Each row is a point on a tangle of strands that fork, close into loops and nearly touch. The rows are in no order.
(in the rows, 128 means zero)
Points whose rows are less than 187 apart are linked; no others are. Some points are linked to none.
<1089>: [123 111 108 159 137 117 187 159 116  94 138 132 118 205 138 144 115 146
 141 154 113 109 171 106 104  86  64 124  92 205 180  64  98 132 127 148
 101 162 191 166 103 107 113 136 129  91 152 136 149]
<603>: [110 131 138 184 157 143  99 149 160 105  83 189  46 127 162 148 133 127
 140 135  86 146 124 130 121 131  57 134 159 102 132 145 167  91 128 159
 131 142 100 152 104  91 115 139 104 189 157 131 118]
<174>: [ 94 137 138 132 149 133 151 114  81  99 105 167 105 145 164 146  96 116
 102 127 111 102 167 144 133  70 161  96 129 171 140 135 128 127 148 181
  97 183 134 175 125 110 109 109 142 101 164 150 127]
<101>: [112 108 129  68 130 123 151 187 110 168 124 127 194 108 123 168 172  92
 132 144  82 133 105 115 117 163 209  99 126  63  98 130 119 164 153 111
 107 150  59 137 155 181 127  95 160 127 111 169 145]
<751>: [ 98 126 134 169 138 129 121 107 173 179 101 100  52 191 199  83 102 117
 146 117 134 148  64 140 174 179 148  95 165 116 104 114 140 142 103 106
 110  90 133 112 180 135 117 193  77  96 162 158 164]
<852>: [ 81 145 168 126 164 130 163 202 115 139 119 112 141 107  72 146 183 132
 119 127 150 137 152 111  91 146 176  93 121 153  90 132 140 178 164 148
 124 139  78 144 114 141 130 104 120 103 111 110 148]
<971>: [127 173 113 118 108  91  91  65 117 122 158 131 116  93 106 131 123 141
 143 135 146 101 109 208 158 139 140 148 124  81 101 122 125 144 124 118
 148 127 160 133 115 190 149 133 160 160 133  91  71]
<107>: [159 122 112 149 123 144 153 151 143  98 128 123 140 148 115 162 123 134
 160 155 139 111 191  76  68  87  66 138  95 111 164 129 112 104 148 143
 105  97 126 145 113  97 156  84 121 124 164  92 109]
<277>: [151  91  75 152 112 111 164 140 121 122 215  99 193 103 117 182 154 140
 145 141 102 113 141 126  93 103 123 129 134  72 141 110 114 142 131 101
 136 115 121 124 116 138 134  62 158 137  96 145 153]
<830>: [183 142 161 127 145 104 129 125 118 149 116 101 109 181  89 142 124  90
 165 130 121 161 172 127 165 126 122 150  66 188 135  95 119 117 107 155
  86 141 172 123  93 194  70 171 146  80 106 149 157]
<349>: [179 147  92 127 135 123 167 110 125 168 151 110 142 109 142 123 101 116
 122 128 117 148  99 143 102 124 102 122 133  94 153 119 101 100  89 174
 109 108 176  88 101 169 123 127 176 102  97 175 125]
<1247>: [146 121 138  90  89 119  78 126 113 144 145 157 143  95  86 150 120 179
 175  97 134 127 103 154 146 128 123 152 110 109 140 177 129  97 145 119
 177 126 106 135 191 142 169  90 175 202 109 124  84]
<469>: [154 100 150 148 143 160 143 101 114 139 155 175  87 144 179 112  93  91
 117  96  56 121 101 134 185  86 124 147 100 137 189 117 124 118  98 113
 139 103 149 188 155 142 140 160 141  95 121 183 109]
<382>: [105 146  89  98 142 152 125 174 138 151 138 153 126  93 155 111 130 136
 104 127 132 116 104 153 158 162 123 150 196 117  97 193 198 133 142  90
 134 159  97 117 145  43 161 115 121 145 133 151  68]
<1097>: [134 134  79 150 157 120 132  75 132 104 163 111 158  95 175  63 132 117
  60 113 120 146  89 135 118 134 124 153 169 152  97 154 135 127  71 113
 129 134 162  65  67  82 123 130 106 116  87 124  98]
<959>: [131 108 170 135 122 134 108 168 147 138 103 101 122  81  95 157 141 145
 180 174 142 139 136 136 104 144 116 147  99 159 152  49 140 145 147 155
 176 127 143 114 139 147  93 168 134 143 111 129 137]
<65>: [168 135 123 148 155 140 139  91 131 142 158 106 117  92 158  95 124 101
 101 107 104 160 102 133 124 153 147 143 136 102  98 160 117 101  81 152
  94 114 141  98  77 130 138 132 133 120  93 147 119]
<759>: [147 119 138 105 134 121 142 129 109 154 140 116 145  99 142 137 149 113
 137 114  91 132 102 124 136 114 195  98 108  87 111 136 108 129 156 151
 102 125  86 122 128 177 108 106 160 110 100 177 167]
<1008>: [133 124 162 141 151 147 114 173 163 131 115 139 106 109 113 104 152 139
 126 128 118 149 118 126 109 160 114 157 129 161 137 139 132 116 106 116
 153 124 101 105  91  84 119 114 109 149 108 134 155]
<453>: [145 132  95  96 123 119 126 132 106 164 114  83 192 117 141  65 154 150
  86 107 145 151  98  91 103 139 173 132 184  91  91 186 100 119 135 146
  88 104 107  46 133 137 142 110 115 127  78 160 147]
<504>: [128 152 117  98 133 128 157 168 100 135 115 106 203  86  99  60 193 122
  72 127 134 148 116  85 100 112 143  99 166 135 120 175 123 139 171 154
  90 122  83  81  95 113 159 114 112  98  51 149 155]
<1262>: [143 150  77  90 112 152 148  88 173 174 181 145 129  79 173 118 123 193
 157 103 105 122  67 151 161 143 115 106 143 122 146 154 126 110 142  61
 178  83 109 168 192  82 118 144 220 129  90 135  91]
<1112>: [ 90 103 164 150 120  94 141 139 107 135 120 119  80 153 129 146 154 145
 140 144 173 127 173 129 133 131 119  89 108 168 166  79  58 135 115 126
  95 139 133 212 140 158  96 209 119 100 119 104 142]
<188>: [ 97 147 138  92 136 151 104 166 109 123 103 134 180  97  53 139 104  96
  79 129  95 127 132 144 118 127 192 155 134 119  99 115 157 167 165 161
 149 170 139  90 111 176 110 111 141 142 130 135 146]
<1185>: [139 123  65  87  98 151 164  90 142 150 185 150 111 107 190  79 135 164
 128 124 100 100 116 121 157 117 101 109 142 145 143 156 133  90 146  77
 146 111  93 152 164  37 127 131 172 104 109 165 114]
<227>: [156  94 154 146 140 141 195 158 100 112 145 124 129 181 160 146 141  98
 144 124  91 146 141 104 124  63 100 128  79 177 198  90  99 124 117 150
 114 155 163 154 135 130 110 146 149 101 112 168 160]
<11>: [127  94 151 157 111 103 109  93 151 197 114 166  57 154 154 157 111  94
 170 121 154 115 109 129 135 136 148 116  86 115 121  77 106 133 104 164
 101 104 154 147 125 192 117 135 121 105 169 143 135]
<1200>: [ 93  97 126 137 122 134  87 109 134 126 100 114 106 108 102 189 127 136
 116 134 121  95 143 154 117 118 202 153  99  52  66 114 170 111 153 165
  86 134 130 102 126 198 102 162 107 129 173 144 142]
<590>: [200 127 184 132 156 151 137 163 136 109  86 137  74 161 119 115 144 102
 149 138 100 176 153 104 143 127  85 180  60 204 178 110 126 117  90 135
 100 124 162 131  78 171 115 151 123  82 131 123 162]
<677>: [126 104 123 131 131 147 129 166 154 178 149 140 147 112 161 134 115 121
 168 146  79 141  71 123 154 163 112 135 129 128 179 111 125 110 132 121
 179 145 114 141 172  97 102 153 166 133  81 186 113]
<1249>: [163 100 149 127 132 196 167 197 160 122 126  97 168 109 129 157 189  87
 152 131 129 142 135  78 138 147  91 112 132 108 141 185 152 124 166 138
 128 130  51  98 158  31 172  79  84 148 134 114 132]
<1019>: [158 161 121 128 126 114 169  95 112 116 152 127 122  54 103  69 149 175
  69 114 159 127 117 137  73 101 144 132  96 127  90 145 129 114 143 120
 111  99 152  98  57 158 142  86 144 112 116 122  92]
<239>: [131  97 155 144 138 115 172 118 124 118 127 121  71 104 163 128 172 133
 110 147 144 126 153 133 147 135 139 118 104 154 128  96  97 124  98 114
 107 106 113 158 124 150  97 186  88 105 128  88 157]
<651>: [ 87 117 184 144 138 136 143 217 127 127  93 116 142  98  88 132 178  96
 151 194 118 142  97 120 100 144 103 124 126 124 165  41 168 155 146 153
 158 156 131 128 153 139 126 162 114 128 108 147 138]
<906>: [155 130 141 130 123 118  78  47 130  92 140 130  93 177 178  81  91 136
 135  91 101 114 133 125 181 131 159 129 155 159 120 178 134 112 120  80
 123 106 111 159 131  83 128 126 119 160 157 109 128]
<54>: [ 89  95 136  94 116 114 161 182 136 161 129 126 167 127 160 173 156 118
 181 170  99 115  87 100 137 152 121  92 116 107 177  93 108 123 147 117
 156 161 102 188 209 107 107 151 168 128 115 177 112]
<484>: [121 183  74 172 135  97  86  73  92 130 140  87 152 144  88 142  77 126
 122 115 153 120 141 140 128  92 154 148 113 100  67  89 109 149 110 127
 138 138 191  60  84 186 133 136 104 109 127  74 126]
<926>: [158  83 115 171 122 111 136 125 124 184 159 141 110 141 146 169 146 145
 163 112 167 119 118 113  62 141 134  92 116  92 140  86  59  88 100  93
  93  67 130 152 145 155 131 127 164 155 114 135 129]
<99>: [159 165 132 161 126 114  77  84 124  74  95 181  47 146 169 105 115 142
 105  89 111 111 117 142 141  89  97 151 120 152 135 178  78 132 101 140
 133 112 177 160  46 124 135 146 138 170 153  67 115]
<1278>: [130 102 125 167  79 119  96  53 169 172 121 141 106 158 139 170  78 104
 137  89 156 104  88 158 130 120 182 112 102  93 107  89 144 125  88 116
 101  79 188  87 144 220 124 142 105 109 164 143 153]
<996>: [155  81 120 162 150 114 151 179 121 138 166  79 168 135  99 190 197 104
 177 153  99 109 133 104  83 115 154 134  88  88 105 100 125 134 125 106
  99 116  88 113 112 141 127  86 123 148 122 133 149]
<206>: [120 107 115 129 110  75 101  72 184 230 137 167  64 202 151 119  78 111
 166 130 157 108 102 137 170 174 140  93 106 163 101  85 114 133  82 129
 116  99 166 157 150 179 126 162 118  93 153 101 131]
<1259>: [124 131 137 167  88 106  83 132 154 150  81 149 131 135 100 178  86 120
 139 105 172 128 121 148 121 164 133 135 161  62 132 130 142 127  70 111
  99  75 140 120 175 203 183 155  75 188 176 101  86]
<764>: [ 73 142 140 149 152  95 149  95 110 139 165 129  69 144 171 106 122 137
 135 103 166 126 118 193 136 145 132  89 179 142 107 111  84 148  99  98
 119 133 122 174 157 158 143 145 147 103  89 103 125]
<1021>: [139 138 149 107 133 143 120 141 126 130 142 149 100 160 131  58 117 122
 120 113 110 160  97  86 159 137  72 138 150 161 166 158 104 103 108  99
 162 143 137 143 111  77 132 104 119 132 114 136 149]
<198>: [109 176 169 206 171 131 157 171 126 105  94  65 139 173  84 130 164 124
 145 111 123 138 157 104  78  86 136  97 112 166 131 114 147 155 152 190
 123 140 133 151 103 155  96 168  90 114 121 142 178]
<761>: [ 74 147 121 134 142 117 126 159  98 112 111 128 141 143  79 125 127 132
  88 130 160 120 186 101 108 132 180 108 150 157  71 115 105 164 149 146
 121 168  94 155  89 146  98 133  89 132 146  85 156]
<572>: [154 112  91 121 141 130 125 149 157 159  98  46 159 126 143 129 159 125
 140 116 138 167 100  96 104 183 146 136 152  63  74 172 135  88  95 146
  74  86 114  33 151 126 151 155  95 136 113 154 149]
<146>: [132 148 152 118 108 160 105 112  98 104  96 175 153  95  87  98 126 141
 100 115 112 122 115 144 107  84 118 154  84 110 156 164 141  72 170 151
 149 124 156 106 126 153 117 117 138 180 148 137 118]
<513>: [ 76 147 148 137 148 107  79 131 115  84 116 169  89 141 101 115 107 148
  94 105 137 116 152 143 130 138 158 139 150 180  83 140 117 158 121 125
 146 168 126 165  84 115  94 112 116 153 154  89 144]
<797>: [154 108  86  83 105 145 124 115 136  82 168 118 168 126 136  83 117 129
 109 160 132 117 144  98 134 123  94 165 154 144 119 153 178 168 165 121
 156 139 102  91 107  64 184  40 108 124 139 104 108]
<626>: [173 152 122 103 130  86  74  44 110  98 154 119 115 211 130  83  80 122
 136 108 134 135 141 134 170 146 111 149 138 178 133 154 103 126 108  81
 130 133 187 148 107 110 143 141 143 147 145  93 107]
<612>: [120 137  45 107 136  97 164  72 112 130 135  83 180 133 146  99 119 136
  54 107 154 142 113 115 100 128 148 110 160 169  69 117 117 122  51 115
 118 147 188  57 109 117  91 145 136  99  92 127 143]
<321>: [157 147 146 150 109 146  91 131 112 111 108 158  91 140  99 157 119 160
 159 124 151 107 188 102  99  86  99 148  76 108 152 126 111  78 149  98
 105  85 117 157  89 131 117 119 112 154 159  87 105]
<736>: [160 129 131 150  97 141  83   6 199 147 106 132 107 131 109 119 138 109
 125  58 152 140  78 165 166 159 137 155 102 138 117 169 143  94  89  97
 128  57 182  83 153 141 123 185 118 186 150 124  92]
<58>: [128 139 179 146 155 133 163 174 110 116 101 103 151 162 101 115 177  95
 149 153 108 150 129 116 115 106  94 111 109 171 185  95 140 110 136 160
 114 156 132 129 138 137  88 160 116 110  98 166 173]
<608>: [134 147  94 137 108  88  80  77 140 140  91 119 125 163 110 158 109 130
 117 105 200 134 118 126 130 164 136 137 153  88  70 130 142  91  32  83
  98  97 176  84 152 176 154 158  76 143 179  86 110]
<251>: [127 123 164 135 154 153 111 168 154  61 102 163 112 147  95 163 127 147
 138 154 104 138 183 109 132 134  83 149 123 174 139 162 186 141 164 154
 150 146  74 157  91  70  94  80 100 140 183  87 146]
<316>: [ 86 126 155 108 162 150 140 169 109 141 117 181 120 135 127 128 147 116
  81 152 112 108 140  98 127 121 132 110 151 155 125 168 150 122 186 191
 105 178  94 162 101  67 109 107 132 106 145 130 133]
<723>: [142 176  90  89 103  71 147  78 111  98 157  97 196 122 106 131  86 181
 126 129 171 110 162 138 134 100 145 114 161 186  77 134 152 151 149 104
 132 163 146 107 111 117 103  86 173 109 100 111 121]
<530>: [148  69 172 132 156 187 164 207 162 127 119 124 135  90 127 160 193  54
 155 158  85 174 126  94 111 137  87 128  93  90 166 128 164 132 160 138
 124 139  86 129 123  68 152  91 120 120 129 134 103]
<660>: [120 173 104 172 139 144 105 102 121 110 100  78 177 153 103 160  50 119
 108 126 137 131 188 120 113  60 178 137 105 128  87 123 114 144 148 202
  90 140 174  81  79 160 110 159  94 102 149  90 137]
<791>: [129 121 134 143  99 112  46 119 156 105 105 145  91 138 135 133  87 120
 161 108 132 128 140 136 148 137  69 154 155 101 144 138 116 161 112 101
 171 104 129 163 152 106 217 124 116 212 161  36  82]
<323>: [187 126 125 109 119 130 156  87 109 116 147  93 154 168 118 156  80  93
 136 130 116 169 161 150 182 120 136 134 107 181 166  79 100 149  84 113
 129 136 183 125 112 183  71 168 142  76 115 145 172]
<397>: [151 138 191 146 159 128 130 160 130 103 125 138  99 109  88 112 154 140
 115 113 119 152 167 100 116 111 120 163  80 208 147 143 122 136 130 151
 135 129 124 161  59 125 112 119 128  88 116 123 150]
<1243>: [159 122 141 145 121 138  83  37 155 119 122 122  78 126 166  88 108 122
 121  74 156 135 117 172 167 133 142 120 158 108 126 166 129 102 104 110
 129  58 124 117 152 124 149 155 103 169 136 108 121]
<426>: [109 130 181 143 158 206 157 186 146 119  59 133 102 105 142 123 180  81
  95 151 103 150 104 136 127 127 111 114 148  87 159 148 193  95 160 129
  95 146 108 102 133  93 114 152  79 100 142 180 152]
<428>: [136 140 130 125 114 160 108 125 145  98  93 120 129  83  83 139 133 143
 105 150 123 121 148 174 111 122 132 169  86  90 112 114 188  91 135 132
 111 125 144  94 123 175  93 154 104 151 165 156 112]
<420>: [122 142 155 165 126 118  82 111 138  89 115 126  89 163 147 153  71 119
 173 129 128 128 169 158 148 117  91 136 139 129 161 109 109 154 107 139
 140 119 143 157 110 119 167 104 110 143 174  70 121]
<563>: [130 121 145 111 110 142  79 154 154 177  90 160 100 114 113 130 120 142
 166 125 145 134  86 134 152 195 120 152 136 116 121 149 146 112 118 144
 157 117 115 123 190 128 171 138 141 193 137 130  87]
<337>: [106 145 117  91 138 121 131 125 109 149 143 168 112 227 134  46 100 143
 108 111 108 150  73  82 156 113  54 124 148 150 157 146  96  81 105  87
 171 132 182 157 177  49 163 133 148 118 106 132 130]
<747>: [120 125 168 121 144 133 127  98  86 141 106 193  91 129 179 141  88  79
  83  95  79 123 130 129 168  89 172 107 103 141 166 137 126 119 114 162
 100 154 141 204 141 158 119 156 163  97 134 170 104]
<108>: [125 100 168 124 140 175 152 147 121 115 108 123 155  97 117 158  96  70
 115 142 104 152 140 123 115  90 141 136  73 117 181  71 110 182 150 180
 162 133 145 112 108 174 135 111 129  88 157 138 130]
<284>: [ 93 129 161 130 153 170 121 151 110 100  89 144 129 118  94 137  97  80
  69 129  85 138 159 147 120  76 172 149  90 141 145  90 141 170 162 172
 134 157 158 118  81 186  81 150  97 113 147 116 166]
<656>: [158 133 110  93  79 134 105 102  92 136 133 171 176  98 107 117 116 167
 117 121 124 127  94 119 117  70  83 126  95 117 172 160  91  48 140 119
 170 111 152 124 156 121 148 100 178 179 106 133 107]
<318>: [134 151 109  47 107 114 159 140 107 144 178 112 198 153 121  78 102 130
 140 129 130 159 131 104 170 124 109 115 174 143 120 158 128 132 159 122
 154 181 129 116 144  94 158  78 172  83  58 159 143]
<110>: [102 166 110 103  77  90  64  97  95 148 112 160 147 138  82 137  96 126
 123 121 170  93 128 178 161 130 184 144 124  71  98 136 112 155 144 115
 109 130 151 119 135 214 153 137 117 159 152  86  86]
<665>: [ 90 144  75 164 144 113  95 133 146 210 111 130  70 208 196  76  89 152
 176 122 103 113  62 125 166 167 115 108 185 112 108 119 136 121 144  96
 111 115 130 109 186  98 124 178 120 121 151 200 149]
<900>: [114 131 125 107 107  91 133 153 141 162 125  97 153  90  87 182 123 126
 171 178 148 136 121 138 131 150 130 122 110 115 124  38 127 175 113 128
 154 146 148 123 133 210 107 169 148  95 107 129 144]
<179>: [ 97 126  83 138 139 111 139 151 128 127 105 119 110 165 185 112 151 153
 135 167 139  88 126 128  95 143 121 105 173 105 111 113 120 124 147 171
  99 152 101 133 166  74 127 151  98 146 173 139 155]
<478>: [ 84 180 125 152 143  92 126 128  96 108 160 126 105 122 109 100 164 173
 103 116 182 114 142 155 110 153 136 106 188 128  86 157 122 141 122  99
 110 137 107 167 128 158 151 130 122 142  76  76  99]
<653>: [119 103 112 138 131 132 166 160 122 138 169 100 202  92 140 116 205  99
  84 139 150 113 109  82  97 148 156  83 176 124  92 168 107 173 151 140
  72 123  72 105  86  72 143  99  99  85  75 113 155]
<514>: [160  91 105 142 139 131 144 171 150 154 135  75 148 109 137 183 174 125
 176 151 127 131 107 118  93 178 154 138 114  77  82 122 131 127 109 139
  99 109  93  72 160 123 139 129 117 159 123 149 147]
<730>: [147 123 163 145 124 146 190 129  91 109 138 119 167 101 113 180 165 127
 115 133 124 117 164 111  83  76 166  91  56 115 165 104 110 125 143 111
  96 110 130 152  99 196  87 105 143  82 117 145 124]
<49>: [100 153  88 171 145  74  88  90 119 121 126  94 111 155 120 134  88 126
 132 133 172 131 135 158 145 140 132 135 166 100  68  83 116 142  58 115
 144 145 166  98 122 152 156 153  89 141 151  63 112]
<335>: [ 95 130 123 120 117  86 129  72 114 121 181 124  89 109 140 122 101 135
 145 131 141 113 147 206 157 111 103 127 132 101 145  96 104 128 114 100
 140 122 173 190 138 156 154 156 175 102  99 102 100]
<1139>: [141 118  89  86  90  99 163 160  99 120 188 125 198 127 102 127 145 158
 150 117 127 126 120  95 119  97  94 135 150 109 150 129 117 137 149 115
 179 138 122 103 143 125 180  52 173 122  79 150 155]
<1258>: [133 136 123  55  97 128 117 105 128 143 129 156 147 129 129  97  93 100
 131 132 113 115 119 136 170 174 158 143 108 156 135 110 102 132 112 115
 157 144 142 145 149 147  94 174 147 121 127 152 132]
<865>: [127 128 141 118 146 165 109 166 142  88 128 170 175 119  93 136 150 131
  74 158 124 120 161  78 123 144  94 145 162 183 111 193 177 143 161 183
 118 141  76 141  65  45 116  92 101 119 130 100 149]
<1284>: [155 136  63  98 126  83 148 108 118 116 168  92 183 126 123 154 127 170
 122 152 168 114 162 119 105 149 125 121 130 176  82 123 120 115  88 121
 119 141 147  88 112  92 101 114 146 104 112 116 140]
<505>: [130 155 143  81 119 112 160 146  85 135 147 138 183 110 111  63 129 117
 100 102 143 152 105 109 135 102 155 109 162 177 107 155 107 146 172 135
 121 174 106  97 100 108 141  77 146 101  45 143 144]
<985>: [109  96 205 123 136 178 161 193 139 135  74 148 129  74  94 155 154  75
 129 159 115 176 106  90  95 133 107 115  85 102 180  72 155 134 147 165
 163 130 118 125 135 139 147 110 139 116 142 141  94]
<1293>: [113 133  82 114  94 116 115  85 138 148 115  98 154 153 156 169  62 107
 142 124 165 105 128 138 139 135 190  99 136  67  92  69  98 155  90 125
 119 101 159  85 178 175 149 145 101 124 178 136 165]
<393>: [ 72 150 103 136 137 148 138 139 127 169  98 141 116 161 200 102 103 134
 136 133 107  81  98 134 137 157 153  92 178 116 127 139 143 109 150 126
 114 134 108 143 191  77 116 167 128 109 165 195 130]
<8>: [133 140 115 137 122 118 209 109  99 102 177 130 140  86 113 120 150 140
  88 152 142  97 151 123  67  72 151 100 103 117 106 100 125 123 138 121
  97 112 131 132  84 163 120  90 124  75 127 150 131]
<811>: [124 142 122 133 129 121 121  95 103  79 155 144 125 139 117 121  93 147
  91 106 125 100 146 135 118 101 142 158 103 218 106 134 107 151 121  97
 127 172 168 128  67 103  81  93 119 122 137 104 121]
<850>: [172 122  93 101 106 131  81  69 160 133 108 103 139 121 106 112 143 142
 141  83 166 148 109 148 131 168 105 168 127 140 145 155 133 102  84  86
 161  82 179  58 157 116 135 146 146 211 126 118  75]
<187>: [156 125 144  85 124 124 113 161 129 122 127  75 179 106  97 135 139 149
 159 100 131 144 134 133 149 164 175 160 144 150 108 192 167 152 121  99
 142 121  78  57 156 112 147  92 114 156  84 141 142]
<126>: [124  99  60 111 106 136 150 118 135 139 160 127 129 126 196  99 155 156
 145 178 124  68 126 132 133 112  92 108 137 125 132 140 126 119 183 161
 119 137  90 121 155  33 140 116 133 105 141 162 137]
<286>: [ 70 123 146  81 144 156 130 177 119 135  96 141 165 104  88 180 106 120
 110 124  91 129 114 141 118 139 176 123 150 105 113 144 191 127 165 176
 133 192 113  97 166 138  98 102 158 127 155 187 140]
<383>: [ 93 130 102 134 149 130 134 167 135 117 166 148  95  82 137 133 184 180
 109 146 149  97 131 160 118 177 127 141 172 133  73 169 165 143 136  97
 122 147  68 152 137  90 151 101 122 148 108  96  90]
<719>: [168 127 117 122 116 135 155 131 130 136 133 110 168 145 128 132  97  94
 138 138 148 129 160  92 102 136 101 117 136  97 170 121  73 100 106 172
 117 115 153 129 142 124 156 127 146 111 136 133 125]
<899>: [136 168 143 173 156 125 106 128 140  84  93  67 128 154  95 128 113 165
 125 127 139 125 177 112  92  86 143 138 101 146 105 155 140 125 158 195
 128 119 136  99  91 145 115 161  80 120 162 111 165]
<88>: [144 123 102 116 116 128 120  99 156 200 164 144 109 112 166 116 113 143
 167 111 116 147  68 159 159 162 105 131 150 100 154 111 108 132 120 107
 174  89 144 152 191 135 139 157 195 139  83 154 106]
<247>: [131 123  67  99 141 145 111 162 151  75 125 142 128 148 126  76 131 119
  87 166 110 126 141  97 130 157  75 182 164 117 103 141 180 143 141 106
 146 150 101 101 100  84 140  80  71 155 187 118 133]
<1083>: [143  90 157 126 122 165 146 113 129 155 134 138 108  43 163 145 157 131
 125 108 110 140  89 167 129 120 171 113 104  95 132 151 146 114 144 113
 132  97  67 130 147 150  98 116 153 130  97 172 125]
<1061>: [102 105 147 121 106 125 106 130 153 105 137 139 115 115 134 109  94 143
 150 138 120 144 128 165 160 127  57 153 150 115 170 124 127 119 136 122
 200 136 127 175 185  61 195 143 131 168 115  78  87]
<933>: [143 118 134 113 103 155 170 127 123 129 125 134 135  25  99 116 150 165
  87 105 153 145 123 164 103 120 129 105 113  71 111 138 142 114 146 119
 119  99  89 110 131 161 155  80 151 145 131 133  81]
<1193>: [140 133 125 121 123 140  70 140 178 132  74 117 111 128 121 108 124 130
 138 101 137 158 107 119 129 186 111 184 143 138 110 132 151 111 104 114
 145 118 136  68 118 116 120 143  94 191 149 130 127]
<607>: [128  68 181 172 154 132 163 135 107 135 154 135  84 155 193 155 155  84
 158 120  89 148 112 133 149  96 132 114  95 136 204 108 111 131 116 120
 123 148 110 176 151 126 105 124 147 108 102 192 126]
<586>: [119 165  74 128 103  90 119  68  99  63 152 106 173 143 106 127 107 190
  94 139 159  72 167 132 107  70 132 152 121 212 109 113 140 167 156  80
 127 154 172 109  71  85 102 111 130 120 130  71  94]
<528>: [117  98 185 195 149 133 113 119 141 134 114 152  52 127 176 168 130 115
 170 126 113 140 123 152 135 122  99 130 123 134 172 110 154  97 117 140
 118 130 111 175 151 113 118 142 136 152 138 158  99]
<735>: [119 142  94  79 108 123 119 118  88 165 159 180 157 162 128  94  92 156
 109 103 113 115  77  93 118 103  97 107 133 139 160 147  94  65 111  92
 175 132 180 148 182  98 143 120 191 139  95 168 130]
<1069>: [120 140  94  96 135 166 134 154 180 117 117 164  90 120 146  96 122 121
  98 146 123 123 129 111 139 183  65 149 156 112 129 120 171 128 122  85
 152 145  97 143 139  50 145 124  98 154 183 121  85]
<28>: [128 148 136 160 147 135 100 115 150  70 100 179  58 130 176 109 121 137
  87 117  85 147 122 139 150 129  84 133 164 114 141 187 125 122 113 173
 157 114 100 175  57  99 104 159 115 169 145  89 118]
<1003>: [134 112 148 127 108 172 156 152 108  91 138 127 196  74  75 173 192 129
 133 167  91 108 159 123  94  77 135 120  66 121 165 121 178 117 187 114
 146 123  95 133 128 152  94  95 131 117 125 148 132]
<1178>: [137 176 154 148  95 122  79  85 113  89  99 173  72 154 122 133 118 177
 144  97 150 103 160 129 118  79  72 150 108 147 163 162  94 102 132  64
 114  91 166 171  59  98 139 113 157 160 145  38 107]
<993>: [ 87 100 152 150 156 139 164 157 127 117 133  94 125  82 140 169 174 139
 100 153 163 101 158 136  88 137 186  95 128 109 118 129 116 169 178 175
 132 112  80 145 137 126 143 130 112 110 131  82 133]
<218>: [ 96 114 143 123 135 109 158 125 117 139 132  98 100 110 118 137 139 108
 127 170 156 126 159 154 143 142 193  85 111 116  93  51  97 173 117 108
 136 127 114 135 138 203 112 149 112  71 128 100 157]
<231>: [120 131 121 128 109 103  92  66 161 164  80 135  83 205 172  84  67 138
 127  93 161 117 103 124 163 162 152  90 146 158 108 124 104 139  77 120
 110  81 161 134 168 133 135 174  98 119 192 130 167]
<507>: [114 128 169 168 158 102 105 157 144  63 139 115  77 174 101 125 118 156
 173 141 120 144 172 134 149 121  68 155 141 125 134 140 141 155 158 140
 171 148 103 189  92 117 133  98 101 128 147  85 149]
<228>: [181  92 120 113 117 143 141 157 127  94 170  90 204 115 110 136 148 104
 148 140 128 126 154  92 134 135 127 152 149 133 140 181 161 154 140 127
 121 129  61  92 134  77 177  64 105 144 104 113 127]
<80>: [ 80 112 135  73 123  92 173 189 107 137 150 114 177 137 123 169 197  92
 160 165 112 124 144 104 148 168 152  92 113  86 130  97 115 166 156 106
 128 189  85 183 195 179 102 133 174 106 102 147 122]

A piece is all that can be reached along the links. How many separate loops has the piece of each point below (a circle has one, a figure eight two, a Y none), and how many tips (points with one link)?
<1247> | loops 1, tips 3
<811> | loops 0, tips 8
<54> | loops 0, tips 2
<318> | loops 1, tips 1

A tip is a point with one link. Name the tips that can be reached along the links from each point below, in the order of the rows.
<514> | <653>
<665> | <1293>, <1003>
<563> | <1200>, <626>, <323>
